A landscape with many peaks, sampled at points; each row gives a point and its height.
From any point a climber takes the steepest step (rise divided by distance) to one of its 2 nearest points. It stops when none of these is higher. Distance is the straight distance between rows; heights are no part of it.
z_327: [123 155 140  99 162 110 122 107  94 137 113 137 109 131 119 122 143  83
 124  77]  height 4.83
z_821: [104 116 133 122 154 142 164 166 147  84 116  87 115 130 137 124 103 150
 134 131]  height 6.12
z_484: [131 122 141 105 138 135 209 152 164 122  73 172 157 178 114 116 123 147
 138 132]  height 4.46
z_24: [117 160 167 110 131 157 165 157 141 151 139 141 129 113 138 119  37 118
 117 193]  height 6.19
z_333: [101 136 144 142 108 127 128  92 132 215 149 152  86  69 153 151 113 126
 125 162]  height 3.36
z_940: [122 136 106 160  89 124 103 119 173 126 115 147 141 117 194 169 205 124
 121 145]  height 2.14
z_230: [122 115 148 109 130 129 186 177 132 125 123 141 111 106 115 136  88 131
 131 176]  height 6.89
z_332: [129 102 130 120 114 134 152 163 147 147 145 200  69  83 115 154 128 164
 161 130]  height 6.36
z_3: [108 161 159 136 114 136 133 110 116 153 179  59 106  99 128 178 157 120
  94 193]  height 2.47
z_934: [158 113 116 125  98 131  86 105 185 132 121 134 130 104 166 101 141 142
 142  69]  height 5.13
z_275: [126 131 135  65 141 129  98 112 192 135 168 103 149 117 176 139  48 178
 173 107]  height 4.89
z_736: [ 62 154 147  99 125 120 119  94 117 136 131 122  69 158 181 105 101 188
  95  96]  height 6.08
z_163: [186  90 116 135  97 142 108 119 177 115 127  68 147 137 129 122 105 143
  76 152]  height 6.46
z_936: [129 119  71 128 127 108  59 108  78 124 127 126 128 125 118 136 176  61
 137 114]  height 1.44
z_518: [131 150 119 158 105 161 104  79 119 141  99  75 134 139 144 108 152 142
 160  66]  height 3.81
z_255: [162 105 121 145  87 120 171 157 146 103 113 130 151 152 149  72 165 126
 112  86]  height 4.12
z_106: [135 133 137  96 162 159 201 128 138 164  80 152 162 138  91 140 126 106
 149 166]  height 5.08
z_464: [142 157 189 121 131 120 173 117 123 159 122 163 147 149  90 150  90 152
 101 175]  height 5.09
z_73: [151  92  78 130 116 155  64  72 143 149 111  79 116 114 144 114 150 135
 127  73]  height 4.37
z_490: [150  85  59 111 131 105 134 165 109  59  95 154 156 127 104 111 172  80
 138 135]  height 2.18
z_220: [132  83 144 145 175  98 149 142 134 122 107 108 177 128  52 152 132 120
 101 162]  height 3.18
z_171: [135 141 131 110  78 124  67 110 127 100 125 106 109 157 128 118 193 152
 114  96]  height 2.87
z_636: [ 86 160 146  98 108 145 172 125 136 144 108 116  98 169 187  89 120 171
  89 150]  height 6.82
z_929: [ 98 159 122 139 159 138 134 153 136 111  99 197 140 153 184 128  79 133
 190 102]  height 4.35
z_583: [127 134 118 149  85 160 215 150 150 120 109 136 145 154 168  97 162 162
 131 122]  height 3.39
z_311: [120 172 128 176  81 163 109  80 124 119 142  36 137 170 147 138 125 141
 112 146]  height 2.92
z_568: [125 120 132 116 125 148 151 134 114 179 117 181  64 112  89 109  94 168
 160 101]  height 5.69
z_432: [162 129 116 136  98 137 144 124 147 134 139 183 112  98 122 148 177 142
 162 113]  height 5.67
z_823: [138 102  97 127 104 141  60  87 113 107 101  79 117 191 108 126 165 169
  89 102]  height 3.34
z_855: [102 147 138 130 177  90 154 158  94 106 125 111 177 159  99 138 107  52
 109 181]  height 6.94
z_76: [ 98 183 160 140  85 144 112  89 137 137 148  76 143 160 145 154 163 138
  92 187]  height 2.68
z_989: [149 128 141 136 139 138 155 118 119 166 128 175 121 130 114  78 113 149
 144  46]  height 4.97
z_695: [126 172 122 118 115 113  96 151  98  70 122 148 142 162 134 132 146  86
 150 136]  height 3.45
z_894: [187  93  88 113 103 118  67 141 144  72 127 108 136 156 144 121 125 108
  56 165]  height 7.50
z_121: [108 150 155 116 144 113 107  95 110 147 122 148 100 153 174  86 101 127
 113  66]  height 5.43
z_928: [111 133 137 194 154 112 121 166 116  99 156 174 124 115 143 126 104 144
 145  93]  height 0.86
z_908: [ 92 142 186 124 148  97 124 108  83 153 138 153 108 137  73 164  76 168
  92 169]  height 4.59
z_737: [116 114  82  90 149 122 134 137 139 107  97 158 148 121 119 159 182  77
 174 141]  height 2.65
z_671: [126 174 161 149 152 120 155 128  74 166 150 123 139 138  89 130 108 109
 109 142]  height 5.68
z_380: [ 92 142 138 150 166 133 169 153  64 162 164  77 129 125  91 112 162 114
 109 118]  height 5.19
z_351: [101 127 156 125 133 102 137  97 117 185 153 150  96 103 110 172 167 139
  93 164]  height 3.65
z_407: [127  85  89 153 149 117 123 118 115 132 100  72 146 153 134 104 118  77
  60 146]  height 4.98
z_281: [117 184 133 101 105 164 111 106 105 159 131 170  73 146 164 111  89 147
 170 109]  height 3.89
z_551: [161  86 125  98 132 141  87 131 145 115 138 117 100  67  84 176 173 126
 156 115]  height 2.93
z_186: [147 154 142 144 102 133 151 116 136 159 133 194 145 153 164  79  89 130
 129 102]  height 4.65
z_710: [107 184 117 160 146 119 145 150  58 109 148 115 152 137 112 112 110  77
 177 107]  height 5.60
z_161: [135 154 152  82 127 157 109 111 158 148 151 147 102 106 160 129  62 139
 176 122]  height 4.32
z_136: [144  82 127 114 184 108  94 135 137 104 109  94 144 104  77 186 108  96
 126 180]  height 2.78
z_537: [ 73 158 109 147 163 140 168 150  82 128 123 143 120 140 154 136 131 101
 175 139]  height 5.17
z_690: [114 144 104 151 104 127 131 136 153  90 114 119 139 134 200 118 144 121
 135 120]  height 2.52
z_994: [152  95 138 199 159 139 186 141 124 164 123 124 178  89 101 109 114 121
 139  97]  height 4.20
z_478: [127 118 110  95 147 128  79 134  80 104 154  82 108 105  70 144 157  81
 135 121]  height 1.18
z_124: [146 148 115 221  92 157  81 119 123  94 148 113 165 155 108 155 150 166
 168 111]  height 0.11
z_373: [107 129 136  70 160 151 184 138 151 184  83 191  92 112 121 141 124 130
 150 183]  height 5.59
z_674: [139 176 166 125 131 159 149 141 148 106 156 109 146 153 121 140  57 155
 131 169]  height 5.62
z_802: [ 80 142  91 151 146 141 170 146 123 160  93 211 101 131 167 114 115 122
 181 134]  height 4.79
z_873: [137  63 106 103 130 122  93  67 151 122  70  97 127 159 112 124 171 132
  82 109]  height 3.85
z_839: [206  95 119  90 125 121  98 132 136 121 117 136 133  81  81 119 161  82
 124 129]  height 3.51
z_101: [ 88 179 118 107 155 131 112 168 119  66 108 144 119 164 192 131 100 102
 162 121]  height 3.90
z_783: [144 109  94 123  76 129  99 113 174 102  93 115 117 139 155 148 203 155
 133 131]  height 2.36
z_116: [145 144 155 105 122 132 128  78 139 196 147 106 121  50 116 155 128 124
 125 120]  height 3.02
z_131: [111 122 131 185 124 141 196 140 116 165 152  89 135  98 106 133 137 143
 134 130]  height 4.71
z_133: [105 156 164 127 172  99 145 185  79 110 163 134 132 105 110 153  91  75
 129 176]  height 6.33
z_382: [143 179 154  91 103 133 129  92 149 175 155 100 128 100 123 165 155  99
 122 174]  height 2.71
z_607: [163 119 140 115  91  85  86 150 148  63 158 117 146 158 122 103 132 146
  71 138]  height 6.42
z_496: [136  80 130  83 132 105 103 129 183 123 140 162  92  96 172 110 131 164
 126  59]  height 6.14
z_752: [154  97  86 113 135 143  84 119 137 133 125  93 132  91  77 189 154 102
 154 185]  height 2.61
z_966: [141 139  94  68 113 101  97 140 114  82 123 140 158 148 108 154 186  78
 155 172]  height 3.01
z_625: [ 95 109 133 104 155 126 113 123 179 103 141  84 126 128 177 132  70 159
 129 121]  height 5.50
z_156: [165 119 157  87 155  97 102 104 138 120 114 159 135 115 100 121 141 106
 112 102]  height 4.22
z_78: [144 152 152 200 127 134 113 151  84 124 186 149 144 116  94 133 117 134
 160  88]  height 0.62
z_155: [ 99 141 188 148 146  97  78 132  99 134 193 125  98  89 129 136  89 145
  89 135]  height 5.28
z_234: [112 130  99 148 166 102 140 154  52  92 131 100 180 153  77 109 121  76
 117 132]  height 6.28
z_291: [171  84 135 146 144 138 174 137 152 140 112  85 179 115  71 118 111 117
 136 142]  height 3.66
z_922: [ 85 128 135  92 132 170 184 123 154 159  79 153  88 153 149 109  95 162
 144 154]  height 6.11
z_368: [124 111 129  91 100  89  94  99 165 140 164 175 120 131 203  94  97 177
 111  82]  height 5.06
z_923: [151 146 166 118 102 116 127 133 149  96 171  94 124 148 116 137 106 159
  91 162]  height 5.58
z_668: [171 107 124 208 111 140 107 142 104 103 153 138 150 111  70 120 167 165
 177  88]  height 0.35
z_964: [181  79 113 166  92 124 137 126 151 128 106 162 160 128 118 125 187 124
 134  97]  height 4.95
z_201: [134  82  17 119 154 113  99 124  67  94 132 144 141 124  99 116 174  84
 116 136]  height 1.73
z_529: [ 82 123 127  83  90 114  89  92 156 165 114 190  84 134 190 113  92 167
 142 127]  height 4.26
z_206: [127  95  92 116 150 132 146 116 120 143  71  96 137 152 113 100 156 101
 110 111]  height 4.45
z_431: [142  82 136 174 162 105 108 157 142 107 125 144 151 125 123 106 133 141
 111  68]  height 1.19
z_542: [ 99 141 160 160 165 112 133 186  83 111 199 122  91  94 117 154  78 142
 129 141]  height 5.77
z_468: [159  96 112 162 103 139 137 137 142 128 120  75 164 104 152  94  96  84
  72 163]  height 5.61
z_61: [ 93 141 125 173  99 140 163 130 150 133 137 123 116 136 171 147 159 177
 129 138]  height 2.91
z_624: [138 180 110 161  67 182 140 115 137 127 126  69 147 169 158  85 122 138
 147 101]  height 3.32
z_600: [117 119 194  94 160  89 138 114 100 171 140 152 109  93 112 145 104 121
  69 145]  height 4.09
z_604: [134  66  91 124 145 112 122 168 134  79 101 136 122 125 116 114 159 135
 149  78]  height 1.63

For each start below, name the point where the climber stops.
z_76 | z_496
z_136 | z_671
z_478 | z_636
z_752 | z_636
z_940 | z_332
z_783 | z_894
z_3 | z_671
